A landscape with many valleys, sampled at points; each row gives a point and its height.
From any point a ball takes the steepest step (drop divided by distance) to one of its 2 nearest points. It stops when none of these is lower. Distance is the straight distance between rows; heights are no part of it.
Q_572 (h 588): | 147 | 124 |  97 | 151 | 133 | 115 | 120 | 146 | 113 | 162 |  80 | 133 | 160 |  84 |  84 | 150 | 132 | 141 | 102 |  98 | 116 | 136 | 138 | 121 | 124 |
Q_173 (h 407): | 143 | 139 | 124 | 100 | 127 | 112 | 112 | 123 | 113 | 101 | 115 |  88 | 124 | 143 | 171 | 150 | 137 | 123 | 126 | 128 | 184 | 118 | 133 | 134 | 156 |
Q_79 (h 392): | 119 | 148 | 116 | 130 | 144 | 103 | 139 | 135 | 161 | 144 | 159 | 121 | 160 | 123 | 111 |  97 |  79 | 122 | 112 | 158 | 123 | 140 | 101 | 114 | 145 |
Q_293 (h 684): | 146 | 114 | 128 | 138 | 120 | 160 | 141 | 159 | 141 |  93 | 116 | 124 | 118 | 124 | 131 | 147 | 113 | 124 | 138 | 117 | 145 | 115 | 127 | 150 | 124 |
Q_351 (h 257): |  88 | 141 | 160 |  88 | 177 | 142 | 127 | 132 | 151 | 149 | 183 | 132 | 160 | 135 | 118 | 119 | 114 | 105 | 135 | 104 | 130 | 185 |  85 | 118 | 163 |
Q_707 (h 695): | 156 | 105 |  88 | 133 | 129 | 152 | 143 | 135 | 134 |  92 | 109 | 100 | 128 | 101 | 103 | 130 | 109 | 144 | 118 | 141 | 151 | 101 | 135 | 149 | 129 |
Q_382 (h 150): | 124 | 140 | 110 | 136 | 142 | 140 | 176 | 160 | 110 | 117 | 152 | 125 | 119 | 148 | 126 | 139 | 135 | 135 | 151 | 127 | 108 | 122 | 115 | 142 | 148 |
Q_241 (h 293): | 125 | 121 |  99 | 154 | 114 | 118 | 138 | 102 | 125 | 173 | 139 | 119 | 106 |  79 |  99 | 122 | 123 | 132 | 131 | 142 | 128 | 134 | 130 | 168 |  99 |
Q_75 (h 586): | 148 | 149 | 102 | 140 | 134 |  91 | 124 | 161 | 136 | 150 | 118 | 114 | 159 |  75 | 104 | 106 | 112 | 131 | 113 | 116 | 119 | 136 | 155 | 103 | 112 |
Q_830 (h 616): | 133 | 158 | 117 |  88 | 168 | 131 | 165 | 119 | 125 | 106 | 124 | 139 | 144 | 175 | 127 | 106 | 123 | 126 | 128 | 113 | 146 |  66 | 107 |  88 | 119 |
Q_540 (h 347): | 141 |  97 | 107 | 185 | 126 |  96 | 148 | 109 | 161 | 134 | 115 | 151 | 100 |  96 | 112 | 141 | 104 | 137 | 134 | 135 | 126 | 108 | 107 | 147 |  89 |
Q_511 (h 380): | 111 | 144 | 115 | 123 | 129 | 119 | 139 | 123 | 163 | 126 | 115 | 116 | 179 | 144 | 110 |  87 |  90 | 154 | 130 | 162 |  96 | 131 | 121 | 110 | 126 |
Q_28 (h 439): | 130 | 148 | 142 |  87 | 121 | 148 | 130 | 127 | 134 |  94 | 130 | 139 | 130 | 184 | 147 | 130 | 123 | 114 | 126 | 104 | 142 | 129 | 121 | 109 | 165 |
Q_114 (h 348): | 139 | 118 | 113 | 133 | 125 | 119 | 127 | 122 | 125 |  98 |  84 | 133 | 162 | 122 | 128 | 150 | 126 | 110 | 118 | 140 |  95 | 113 | 130 | 159 |  93 |
Q_916 (h 594): | 137 |  85 | 125 | 158 | 116 |  84 | 110 | 115 | 134 | 133 |  84 | 113 | 138 |  91 | 104 | 123 | 147 | 144 | 145 | 118 | 136 | 100 | 156 | 121 | 117 |
Q_169 (h 364): | 135 | 110 | 126 | 114 | 142 | 145 | 129 | 115 | 120 | 135 | 140 |  95 | 112 |  68 | 112 | 163 | 127 | 130 | 100 | 124 | 146 | 167 | 117 | 179 | 133 |
Q_69 (h 510): | 107 | 135 | 142 | 123 | 152 | 139 | 162 | 138 | 148 | 109 | 159 | 125 | 122 | 138 | 142 | 110 | 113 | 125 | 135 | 144 | 170 |  98 | 124 | 116 | 108 |
Q_709 (h 590): | 129 | 123 | 129 |  73 | 139 | 107 |  89 | 142 | 127 | 158 | 159 | 139 | 152 | 126 | 151 | 101 | 151 | 124 | 137 | 114 | 141 | 160 | 147 | 132 | 126 |
Q_60 (h 399): | 145 |  75 |  99 | 146 | 102 | 125 | 125 | 121 | 154 | 165 | 101 | 134 | 118 | 114 | 118 | 115 | 135 | 187 |  95 | 118 | 119 | 112 | 141 |  94 | 118 |
Q_552 (h 478): | 152 | 139 | 112 | 130 |  91 | 126 | 104 | 139 | 144 | 124 | 125 | 132 | 136 | 181 | 140 | 145 | 125 | 119 | 122 | 125 | 134 | 129 | 134 | 120 | 148 |
Q_651 (h 576): | 136 | 110 | 118 | 169 | 107 | 134 | 128 | 146 | 130 | 165 | 124 | 137 | 111 |  97 |  96 | 138 | 132 | 141 | 141 | 112 | 141 | 141 | 156 | 127 | 147 |
Q_541 (h 236): | 160 | 128 | 148 | 136 | 118 | 121 | 124 | 116 |  91 | 102 | 161 | 118 | 112 | 170 | 134 | 146 | 160 | 125 | 105 | 137 | 115 | 122 | 144 | 124 |  93 |
Q_983 (h 362): | 108 | 132 | 119 | 146 | 113 | 131 | 135 | 123 | 151 |  99 |  75 |  90 | 168 | 128 | 118 | 111 | 106 | 137 | 130 | 169 |  85 |  90 | 119 |  94 | 131 |
Q_561 (h 280): | 130 | 170 | 148 | 178 | 110 | 131 | 145 | 123 | 114 | 119 | 134 | 137 | 109 | 136 | 130 | 149 | 122 |  87 | 144 | 130 | 129 | 132 | 123 | 116 | 141 |
Q_869 (h 603): | 130 |  51 | 139 | 159 | 137 |  99 | 113 | 149 | 143 | 132 | 120 | 155 | 101 |  59 | 120 | 124 | 139 | 135 | 119 | 110 | 133 | 137 | 134 | 134 | 118 |
Q_27 (h 499): | 110 | 144 | 145 |  88 | 157 | 145 | 124 | 152 |  85 | 109 | 143 | 135 | 143 | 151 | 135 |  89 | 139 |  97 | 177 | 123 | 125 | 106 | 138 | 140 | 142 |
Q_254 (h 553): | 108 | 108 | 151 | 150 | 116 | 121 | 125 | 142 | 184 | 118 |  97 | 116 | 135 | 111 | 134 | 138 | 130 | 133 | 128 | 129 | 134 | 118 | 139 |  79 | 166 |
Q_406 (h 592): | 166 | 128 |  92 | 153 | 124 | 109 | 114 | 133 | 140 | 150 |  80 | 152 | 146 | 140 |  83 | 146 | 136 | 153 | 134 |  96 | 121 | 124 | 135 | 105 | 131 |
Q_43 (h 488): |  89 | 170 | 149 | 119 | 148 | 161 | 111 | 121 | 140 | 155 | 156 | 126 | 131 | 142 | 109 | 155 | 151 | 105 | 154 | 131 | 140 | 160 | 104 | 130 | 128 |
Q_50 (h 310): | 151 | 108 | 105 | 154 | 124 | 104 | 148 | 110 | 161 | 113 | 112 | 131 | 142 | 118 | 127 | 130 | 120 | 133 | 125 | 129 | 102 | 110 | 129 | 129 |  84 |
Q_404 (h 487): | 114 | 135 | 154 | 106 | 131 | 159 | 139 | 132 | 139 | 100 | 149 | 115 |  94 | 150 | 171 | 151 | 129 | 134 | 154 | 130 | 178 | 112 | 114 | 132 | 131 |
Q_452 (h 388): | 125 | 112 | 142 | 132 | 144 |  97 | 109 |  96 | 135 | 158 | 151 | 133 |  78 |  76 | 127 | 140 | 108 | 145 | 116 | 122 | 160 | 186 | 107 | 150 | 148 |
Q_778 (h 509): | 147 | 134 | 129 | 124 | 109 |  98 | 127 | 129 | 161 | 124 | 154 | 132 | 157 | 168 | 138 | 127 | 111 | 117 | 113 | 122 | 112 | 161 | 148 | 118 | 121 |
Q_691 (h 507): | 135 | 158 | 129 | 107 | 132 | 140 | 128 | 154 |  95 |  99 | 120 | 139 | 155 | 134 | 136 |  67 |  95 | 100 | 156 | 131 | 129 | 121 | 148 | 152 | 142 |
Q_811 (h 207): | 106 | 131 | 165 | 115 | 156 | 107 | 110 | 133 |  64 | 141 | 176 | 120 | 137 | 110 | 147 | 118 | 160 | 110 | 121 | 145 | 107 | 149 | 125 | 137 | 105 |
Q_431 (h 402): | 113 | 140 | 100 | 124 | 121 |  99 | 103 | 116 | 120 | 156 | 133 | 145 | 152 |  98 | 128 | 102 | 147 |  73 | 148 | 136 | 115 | 137 | 134 | 158 | 119 |
Q_840 (h 573): | 133 | 143 | 140 | 155 | 132 | 123 | 159 | 126 | 134 | 105 | 153 | 113 | 140 | 126 | 135 |  57 |  99 | 136 | 139 | 140 | 111 |  94 | 167 |  97 |  98 |
Q_385 (h 187): | 119 |  89 | 119 | 154 | 109 | 126 | 129 |  64 | 100 | 155 | 128 | 148 |  74 |  99 | 129 | 134 | 145 | 136 | 132 | 121 | 128 | 148 | 105 | 168 | 152 |
Q_469 (h 378): | 129 | 146 | 119 | 137 | 106 | 151 | 145 | 186 | 135 |  70 | 107 | 109 | 118 | 147 | 145 | 120 | 104 | 147 | 162 | 134 | 109 |  69 | 115 | 101 | 147 |
Q_729 (h 263): |  94 | 140 | 158 |  80 | 181 | 132 | 132 | 138 | 145 | 153 | 180 | 120 | 176 |  98 | 118 |  81 | 107 |  93 | 116 | 112 | 127 | 158 | 117 | 119 | 137 |
Q_806 (h 377): | 132 | 123 | 144 | 110 | 150 | 120 | 105 | 102 | 130 | 134 | 123 | 152 |  90 |  84 | 119 | 126 | 119 | 136 | 112 | 119 | 157 | 145 | 138 | 128 | 122 |
Q_768 (h 662): | 136 | 133 | 133 | 140 |  96 | 196 | 138 | 130 | 104 | 104 | 116 | 117 |  97 | 137 | 136 | 161 | 137 | 117 | 121 | 123 | 126 | 108 | 136 | 150 | 138 |
Q_888 (h 440): | 143 | 146 | 127 | 106 | 155 | 154 | 123 | 117 | 148 | 121 | 155 | 133 | 146 | 148 |  87 | 126 | 103 | 131 | 101 | 147 | 113 | 139 | 102 | 135 | 116 |
Q_824 (h 624): | 145 |  68 | 107 | 161 | 111 | 151 | 150 | 110 | 126 | 145 | 126 | 123 | 114 | 122 | 119 | 169 | 151 | 128 |  98 | 116 | 141 | 115 | 111 | 142 | 118 |
Q_801 (h 269): | 145 | 124 | 118 | 152 | 128 | 138 | 138 | 146 | 143 | 133 |  99 | 180 | 114 | 100 | 130 | 136 | 111 | 137 | 106 | 104 | 118 | 127 | 144 | 115 |  97 |
Q_449 (h 319): | 132 |  95 |  92 | 191 |  97 | 133 | 144 |  99 | 140 | 169 |  99 | 133 | 116 |  94 |  86 | 135 | 127 | 141 | 147 | 120 | 130 | 100 | 134 | 147 |  82 |
Q_522 (h 220): | 131 | 135 | 114 |  82 | 159 | 135 |  91 | 145 |  98 | 130 | 143 | 154 | 140 | 147 | 136 | 126 | 138 | 134 |  99 | 153 | 125 | 146 | 111 | 144 | 121 |
Q_927 (h 566): |  97 | 111 | 138 | 124 |  99 | 119 | 123 | 131 | 124 | 135 | 113 | 104 | 110 | 156 | 122 | 125 | 165 | 152 | 167 | 129 | 117 | 139 | 126 | 127 | 197 |
Q_240 (h 512): | 110 | 127 | 138 | 166 |  94 | 120 | 134 | 112 | 122 | 119 |  67 | 133 | 103 | 124 | 137 | 163 | 131 | 135 | 158 | 139 | 115 | 101 |  99 | 138 | 131 |
Q_516 (h 259): |  96 | 114 | 154 | 109 | 126 | 144 | 146 | 123 | 171 | 132 | 157 | 157 | 135 | 147 | 138 | 127 | 132 |  99 | 129 | 104 | 114 | 152 | 124 | 100 | 126 |
Q_180 (h 229): | 111 | 132 | 161 | 148 | 126 | 129 | 141 | 133 | 130 | 109 | 131 | 152 | 135 | 134 | 143 | 140 | 144 |  78 | 139 | 110 | 109 | 120 | 133 | 107 | 127 |
Q_904 (h 640): | 111 |  81 | 129 | 137 | 107 | 186 | 140 | 114 | 112 | 135 | 143 | 130 |  91 | 125 | 140 | 146 | 163 | 121 | 114 | 126 | 111 | 111 | 123 | 145 | 114 |
Q_581 (h 477): | 120 | 150 | 153 | 153 |  85 | 138 | 118 | 147 |  89 |  90 |  60 | 118 | 102 | 120 | 160 | 157 | 122 | 119 | 160 | 128 | 117 | 106 | 132 | 146 | 140 |
Q_18 (h 383): | 129 | 132 |  98 | 128 | 122 | 107 | 121 | 128 | 121 | 132 | 123 | 149 | 153 | 128 | 149 | 143 | 134 |  89 | 121 | 136 | 117 | 148 | 110 | 162 | 110 |
Q_640 (h 279): | 142 | 173 | 122 | 121 | 123 | 149 | 165 | 133 | 104 |  82 |  80 | 108 | 124 | 138 | 111 | 127 | 106 | 125 | 135 |  88 | 101 | 106 | 141 | 104 | 173 |
Q_502 (h 610): | 112 |  45 | 120 | 157 | 115 | 127 | 122 | 115 | 134 | 153 | 128 | 119 | 112 |  69 | 131 | 139 | 147 | 109 |  95 | 108 | 137 | 120 | 115 | 142 | 128 |
Q_955 (h 709): | 151 | 130 |  93 | 126 | 137 | 118 | 137 | 135 | 112 | 132 | 166 |  85 | 137 | 137 | 101 | 125 | 130 | 145 | 102 | 155 | 142 | 124 | 133 | 138 | 132 |
Q_576 (h 406): | 110 | 122 | 133 | 124 | 142 | 110 | 132 | 105 | 118 | 140 | 140 | 117 | 102 | 105 | 151 | 134 | 132 | 147 | 144 | 132 | 153 | 152 | 104 | 138 | 172 |
Q_365 (h 582): | 140 | 136 | 117 | 107 | 148 | 122 | 170 | 139 | 129 | 129 | 160 | 125 | 161 | 133 | 151 |  83 | 110 | 119 | 116 | 131 | 126 | 105 | 161 | 118 |  77 |
Q_690 (h 355): | 122 | 162 | 146 |  86 | 154 | 142 | 136 | 115 | 114 | 113 | 135 | 171 | 110 | 174 | 164 | 121 |  99 | 144 | 137 | 148 | 135 | 135 | 101 | 134 | 102 |
Q_291 (h 587): | 107 | 136 | 132 |  89 | 144 | 111 | 125 | 137 | 134 | 141 | 145 | 155 | 163 | 144 | 165 |  86 | 131 | 126 | 123 | 127 | 133 | 125 | 140 | 113 | 106 |
Q_22 (h 538): | 116 | 103 | 163 | 117 | 126 | 119 |  92 | 140 | 136 | 126 | 113 | 114 | 139 | 135 | 102 | 170 | 168 | 130 | 123 | 131 | 127 | 133 | 137 |  98 | 112 |
Q_566 (h 397): | 114 | 139 | 133 | 110 | 143 | 139 | 124 | 111 | 104 | 157 | 164 | 114 | 115 | 108 | 167 | 143 | 159 | 117 | 123 | 115 | 132 | 162 | 122 | 134 | 145 |
Q_55 (h 437): | 121 | 153 | 143 | 140 |  99 | 117 | 123 | 145 |  89 | 129 | 105 | 138 | 110 | 144 | 162 | 127 | 133 | 126 | 178 | 143 | 111 | 132 | 143 | 147 | 135 |
Q_790 (h 368): | 127 | 101 | 121 | 166 | 107 | 116 | 109 |  91 | 101 | 166 | 106 | 133 | 119 | 119 | 114 | 150 | 142 | 149 |  86 | 142 | 106 | 137 | 119 | 137 | 117 |
Q_258 (h 529): |  85 | 139 | 145 | 133 | 119 | 175 | 147 | 129 | 139 | 131 | 121 | 147 | 102 | 133 | 120 | 133 | 143 | 127 | 126 | 152 | 130 |  97 | 116 |  99 | 124 |
Q_871 (h 545): | 120 |  92 | 154 | 162 | 118 | 109 | 107 | 146 | 166 | 120 |  97 |  92 | 160 | 105 |  98 | 156 | 148 | 129 | 107 | 119 | 110 | 124 | 130 |  81 | 138 |
Q_138 (h 231): | 120 | 148 | 102 | 112 | 160 | 116 | 115 | 121 | 109 | 167 | 183 | 156 | 119 | 138 | 133 | 112 | 136 | 127 | 101 | 139 | 138 | 151 |  97 | 128 | 127 |
Q_903 (h 242): | 157 | 141 | 108 | 172 | 119 | 136 | 149 | 134 | 129 |  95 |  81 | 123 | 120 | 117 | 114 | 116 | 109 | 137 | 129 | 100 | 104 | 102 | 143 |  91 | 154 |
Q_912 (h 419): | 125 | 158 | 156 | 108 | 140 | 140 | 127 | 127 | 155 | 112 | 143 | 134 | 161 | 173 | 135 | 120 |  96 |  89 | 141 | 128 | 153 | 143 |  98 | 121 | 155 |
Q_16 (h 341): | 137 | 134 |  98 | 172 | 119 | 126 | 135 | 114 | 183 | 106 |  95 | 113 | 150 | 114 | 129 | 103 |  92 | 137 | 132 | 148 |  97 |  88 | 133 |  92 |  94 |
Q_188 (h 539): | 134 | 136 | 117 | 124 | 114 | 141 | 121 | 144 | 138 | 146 | 157 | 136 | 132 | 132 |  99 | 115 | 115 | 135 | 150 | 142 | 121 | 158 | 148 | 162 | 111 |
Q_456 (h 223): | 142 | 112 | 118 | 144 | 113 | 162 | 129 | 146 | 116 | 119 |  64 | 161 | 122 | 122 | 144 | 164 | 145 | 124 | 106 |  92 | 126 |  90 | 142 | 121 | 102 |
Q_376 (h 404): | 107 | 142 | 137 | 127 | 144 | 144 | 141 | 127 | 168 | 139 | 165 | 142 | 154 | 147 | 132 | 109 |  84 |  94 | 137 | 157 | 138 | 145 |  78 | 143 | 128 |
Q_347 (h 581): |  89 | 129 | 162 | 102 | 106 | 114 | 126 | 147 | 131 | 106 |  99 | 111 | 102 | 163 | 148 | 132 | 146 | 140 | 169 | 118 | 139 | 100 | 110 | 100 | 197 |
Q_349 (h 595): | 130 | 129 | 115 | 104 | 133 | 114 |  88 | 124 | 143 | 166 | 132 | 115 | 134 | 109 | 134 | 133 | 156 | 112 | 135 | 110 | 178 | 153 | 133 | 141 | 155 |
Q_963 (h 561): | 161 | 125 | 104 | 142 | 119 | 139 | 122 | 127 | 130 | 169 | 150 | 137 | 107 | 116 | 103 | 158 | 143 | 119 | 137 |  92 | 163 | 160 | 139 | 160 | 115 |
Q_89 (h 336): | 141 | 146 | 145 | 110 | 148 | 119 | 138 | 122 |  97 |  92 | 128 | 137 | 134 | 158 | 166 | 100 |  97 | 124 | 117 | 159 | 135 | 106 | 125 | 130 |  95 |
Q_242 (h 549): | 138 | 135 | 131 | 118 | 128 | 131 | 100 | 147 | 131 | 175 | 172 | 143 | 105 |  98 | 106 | 136 | 128 | 140 | 122 | 126 | 145 | 173 | 133 | 156 | 110 |
Q_394 (h 412): | 114 | 155 | 130 | 137 | 126 | 109 | 107 | 125 | 101 | 131 | 114 | 152 | 137 | 126 | 115 | 109 | 135 | 100 | 149 | 149 | 120 | 117 | 150 | 132 | 119 |
Q_197 (h 528): | 140 | 129 | 136 | 130 | 107 | 109 | 117 | 114 | 142 | 135 | 122 | 115 | 149 | 160 | 109 | 152 | 157 | 134 | 116 | 125 |  82 | 142 | 145 | 118 | 107 |
Q_624 (h 258): | 151 | 130 | 100 | 138 | 118 | 120 | 156 | 160 | 102 |  85 | 126 |  93 | 117 | 164 | 118 | 121 | 129 | 152 | 175 | 142 | 125 |  95 | 125 | 151 | 153 |
Q_947 (h 431): | 133 | 173 | 156 | 133 | 154 | 160 | 120 | 142 | 163 | 108 | 136 | 135 | 142 | 156 |  90 | 131 |  82 | 116 | 113 | 142 | 142 | 134 |  96 | 107 | 141 |
Q_410 (h 308): | 143 | 110 | 136 | 189 |  92 | 104 | 136 | 109 | 115 | 138 | 137 | 110 | 116 | 112 | 102 | 139 | 130 | 131 | 143 | 136 |  81 | 137 | 152 | 154 |  88 |
Q_586 (h 562): | 113 | 139 | 161 | 116 | 130 | 128 | 110 | 148 | 175 | 108 | 116 | 108 | 149 | 121 | 128 | 113 | 106 | 116 | 119 | 136 | 173 | 133 | 142 |  96 | 162 |
Q_583 (h 583): | 147 | 137 | 119 | 163 | 132 | 118 | 129 | 159 | 178 | 153 | 115 | 128 | 139 |  89 |  82 | 131 | 108 | 136 | 133 | 106 | 132 | 144 | 145 | 101 | 125 |
Q_565 (h 387): | 111 | 165 | 145 |  61 | 129 | 126 | 117 | 133 | 102 |  93 | 106 |  96 | 152 | 166 | 180 | 113 | 119 | 110 | 147 | 123 | 145 |  91 | 127 | 127 | 157 |
Q_722 (h 521): |  94 | 125 | 130 | 127 | 146 | 140 | 132 | 129 | 151 | 160 | 154 | 137 | 120 | 109 | 112 | 115 | 154 | 132 | 120 | 150 | 158 | 102 | 128 | 116 | 107 |
Q_915 (h 554): | 124 | 140 | 145 | 153 | 118 | 122 | 124 | 136 | 130 | 117 | 140 | 132 | 111 | 117 | 130 |  97 |  89 | 148 | 141 | 154 | 129 | 145 | 138 | 131 | 131 |
Q_436 (h 626): | 130 | 149 |  92 | 113 | 134 | 134 | 174 | 102 | 121 | 114 | 123 | 137 | 139 | 158 | 132 | 126 | 132 |  99 | 120 | 104 | 116 |  98 | 121 | 118 | 126 |
Q_782 (h 703): | 171 | 103 |  95 | 126 | 146 | 122 | 121 | 130 | 102 | 127 | 122 | 105 | 124 | 106 |  93 | 146 | 140 | 143 | 101 | 116 | 152 | 111 | 130 | 152 | 142 |
Q_521 (h 522): | 122 | 140 | 125 |  98 | 116 | 154 | 118 | 137 | 129 | 120 | 120 | 142 | 141 | 132 | 149 |  99 | 104 | 126 | 153 | 139 | 121 | 153 | 159 | 177 | 117 |
Q_763 (h 299): | 138 | 114 | 117 | 160 | 123 | 166 | 144 | 160 | 145 | 147 | 133 | 163 | 107 |  71 | 135 | 124 |  96 | 148 |  92 | 136 | 133 | 150 | 143 | 135 | 119 |
Q_614 (h 251): | 142 | 144 | 143 | 176 | 109 | 103 | 128 | 131 | 133 | 118 | 157 | 125 | 130 | 125 | 124 | 144 | 109 |  87 | 146 | 136 | 106 | 145 | 137 | 153 |  99 |
Q_493 (h 434): | 122 |  95 | 113 | 100 | 113 | 126 | 124 | 115 | 162 | 163 | 115 | 130 | 140 | 123 | 151 | 167 | 152 | 137 | 130 |  97 | 121 | 158 | 138 | 155 |  94 |
Q_92 (h 212): | 135 | 151 | 109 | 154 | 150 | 130 | 163 | 163 | 123 | 107 | 121 | 112 | 146 | 132 | 119 | 109 | 110 | 131 | 124 | 125 | 111 | 117 | 127 |  99 | 143 |
Q_870 (h 369): | 122 | 133 | 141 |  94 | 147 | 142 | 115 | 116 | 128 | 143 | 123 | 177 |  89 | 137 | 139 | 108 | 117 | 163 | 128 | 148 | 152 | 147 | 122 | 138 | 127 |
Q_358 (h 453): | 147 | 100 |  99 | 122 | 128 | 144 | 124 | 105 | 143 | 145 | 164 | 145 | 121 | 149 |  90 | 131 | 140 | 126 |  96 | 134 | 105 | 144 | 113 | 160 | 119 |
Q_49 (h 93): | 127 |  90 | 128 | 159 | 115 | 119 | 109 |  84 |  65 | 170 | 142 | 142 |  86 | 116 | 155 | 170 | 169 | 143 | 117 | 109 | 111 | 158 | 103 | 160 | 121 |
Q_387 (h 334): | 160 | 139 |  83 | 153 |  93 | 134 | 125 | 166 | 130 |  87 |  91 | 113 | 109 | 154 | 128 | 117 | 111 | 167 | 163 | 145 | 125 |  80 | 122 | 129 | 143 |
Q_602 (h 241): | 145 |  94 | 109 |  88 | 157 | 120 |  98 | 106 | 111 | 121 | 149 | 121 | 128 | 137 | 139 | 148 | 168 | 135 |  87 | 127 | 124 | 138 | 120 | 147 | 116 |
Q_133 (h 465): | 127 | 172 | 144 | 119 | 122 | 157 | 149 | 140 | 122 | 126 | 136 | 122 | 128 | 163 | 138 | 162 | 132 | 134 | 115 | 119 | 131 | 152 | 120 |  98 | 147 |
Q_646 (h 333): | 139 | 102 | 120 | 135 | 121 | 153 | 147 | 119 | 126 | 132 | 132 | 117 | 107 |  77 | 106 | 131 |  98 | 145 |  85 | 128 | 112 | 154 | 137 | 159 | 131 |
Q_805 (h 454): | 137 | 152 | 122 |  91 | 132 | 157 | 131 | 112 | 118 | 121 | 147 |  92 | 113 | 151 | 187 | 157 | 145 | 136 | 125 | 133 | 173 | 140 | 121 | 141 | 125 |
Q_392 (h 385): | 140 | 138 | 129 |  74 | 147 | 163 | 107 | 109 | 112 | 153 | 176 | 103 | 120 |  80 | 141 | 131 | 131 | 123 | 116 | 113 | 150 | 179 | 131 | 174 | 134 |
Q_607 (h 345): | 150 |  96 | 139 | 152 |  91 |  84 | 110 | 106 | 113 | 151 | 142 | 123 | 113 | 108 | 101 | 139 | 130 | 140 | 104 | 125 |  96 | 159 | 141 | 141 | 124 |
Q_827 (h 543): | 102 | 124 | 133 | 140 |  90 | 105 | 138 | 112 | 122 | 128 |  76 | 115 | 118 | 149 | 124 | 139 | 149 | 159 | 174 | 140 |  88 | 117 |  99 | 144 | 171 |
Q_992 (h 589): | 132 |  99 | 106 | 148 | 118 |  75 | 105 | 133 | 123 | 148 | 122 | 107 | 154 |  90 | 105 | 104 | 144 | 135 | 101 | 139 | 111 | 117 | 146 | 112 | 115 |
Q_981 (h 482): | 115 | 152 | 172 | 113 | 139 | 151 | 122 | 107 | 140 | 136 | 155 | 139 | 114 | 155 | 135 | 183 | 158 | 113 | 128 | 116 | 141 | 153 | 105 |  99 | 114 |
Q_189 (h 255): | 133 | 118 |  92 | 134 | 133 | 130 | 141 |  71 | 107 | 141 | 116 | 123 | 102 |  94 | 126 | 130 | 128 | 125 | 128 | 123 | 147 | 126 | 126 | 174 | 125 |
Q_275 (h 564): | 123 | 130 | 147 | 141 | 144 | 125 | 142 | 115 | 121 | 106 | 144 | 149 | 110 | 131 | 115 |  50 |  97 | 145 | 153 | 162 | 116 | 115 | 154 | 119 | 140 |
Q_345 (h 609): | 131 | 139 | 144 |  77 | 179 |  97 | 148 | 128 | 123 |  98 | 128 | 122 | 152 | 167 | 134 | 130 | 148 | 148 | 135 | 122 | 128 | 108 | 121 |  98 | 125 |
Q_736 (h 415): | 125 |  83 | 128 | 125 | 113 | 113 | 117 | 142 | 178 | 149 | 104 | 142 | 133 | 119 | 134 | 148 | 143 | 153 | 122 | 111 | 129 | 130 | 153 | 116 | 105 |
Q_685 (h 598): | 127 |  76 | 126 | 170 | 128 |  80 | 115 | 119 | 152 | 129 | 118 | 127 | 106 |  47 |  86 | 105 | 119 | 149 | 127 | 132 | 137 | 110 | 134 | 119 | 105 |
Q_302 (h 202): | 149 | 136 | 107 | 103 | 141 | 138 |  98 | 150 |  77 | 127 | 117 | 142 | 134 | 146 | 126 | 129 | 169 | 117 | 100 | 122 | 133 | 130 | 144 | 123 | 141 |
Q_531 (h 493): | 105 | 136 | 133 | 101 | 162 | 151 | 133 | 152 | 122 | 144 | 172 | 138 | 136 | 135 | 128 | 122 | 148 |  97 | 163 | 126 | 132 | 146 | 121 | 148 | 121 |
Q_3 (h 173): | 146 | 130 | 110 | 119 | 131 | 150 | 104 | 154 | 107 | 110 |  79 | 147 | 130 | 148 | 114 | 138 | 142 | 141 | 109 | 126 | 120 |  95 | 144 | 114 | 119 |
Q_175 (h 239): |  98 | 161 | 133 |  86 | 167 | 137 | 113 | 102 | 126 | 178 | 193 | 141 | 137 | 145 | 146 | 106 | 143 | 121 | 144 | 123 | 158 | 145 | 107 | 100 | 141 |
Q_792 (h 602): | 123 | 142 | 165 | 106 | 147 |  97 | 134 | 152 | 141 |  97 | 136 | 120 | 148 | 181 | 144 | 113 | 115 | 156 | 136 | 143 | 141 | 103 | 113 |  70 | 143 |
Q_760 (h 183): | 132 | 130 | 158 | 108 | 124 | 126 | 103 | 121 |  81 | 111 | 154 | 107 | 130 | 141 | 136 | 136 | 157 |  97 | 122 | 141 | 129 | 139 | 163 | 146 | 109 |
Q_426 (h 248): |  84 | 137 | 143 | 104 | 151 | 139 | 138 | 113 | 163 | 161 | 161 | 160 | 129 | 149 | 157 | 108 | 128 | 124 | 141 | 122 | 131 | 164 | 101 | 106 | 160 |
Q_222 (h 296): | 152 | 125 | 132 | 152 | 142 |  94 | 130 | 130 | 120 | 101 | 157 | 137 | 121 | 165 | 142 | 135 | 122 | 128 |  99 | 160 | 129 | 115 | 118 | 123 | 107 |
Q_676 (h 328): | 131 | 151 | 143 |  96 | 120 | 149 | 152 | 129 | 104 |  90 | 109 |  88 | 162 | 146 | 130 | 122 | 133 | 108 | 132 | 117 |  98 | 124 | 149 | 128 | 156 |
Q_851 (h 367): | 112 | 160 | 155 |  97 |  99 | 145 | 136 | 145 |  77 |  81 |  91 |  96 | 133 | 147 | 171 | 117 | 122 |  92 | 147 | 113 | 101 |  92 | 148 | 125 | 146 |
Q_764 (h 386): | 136 |  86 | 106 | 170 |  95 | 116 | 115 |  90 | 127 | 170 |  76 | 139 | 125 | 131 | 111 | 148 | 133 | 168 |  95 | 109 | 133 | 126 | 118 |  97 | 146 |
Q_187 (h 363): | 118 | 150 | 151 |  94 | 149 | 101 | 116 | 117 | 105 |  99 | 122 | 115 | 152 | 148 | 193 | 117 | 114 | 108 | 126 | 128 | 165 | 122 | 127 | 131 | 129 |
Q_945 (h 593): | 111 | 148 | 166 | 115 | 109 | 130 | 134 | 142 | 136 |  96 | 122 | 119 | 114 | 180 | 132 | 120 | 121 | 160 | 163 | 136 | 116 | 103 | 139 |  97 | 157 |

Call two points neighbours if one is among the 2 nearest of the other. Go from one point of each pair to the other, from neighbour to neighbour, staying as low as possible. Name the highest point that can't be avoided.
Q_614 / Q_3 -> Q_561
Q_50 / Q_614 -> Q_790
Q_3 / Q_180 -> Q_516
Q_50 / Q_760 -> Q_566
Q_49 / Q_50 -> Q_540
Q_187 / Q_382 -> Q_565

For each start below, name the point where the ball stops.
Q_768 -> Q_50
Q_349 -> Q_3
Q_963 -> Q_50
Q_240 -> Q_50
Q_871 -> Q_50
Q_729 -> Q_3
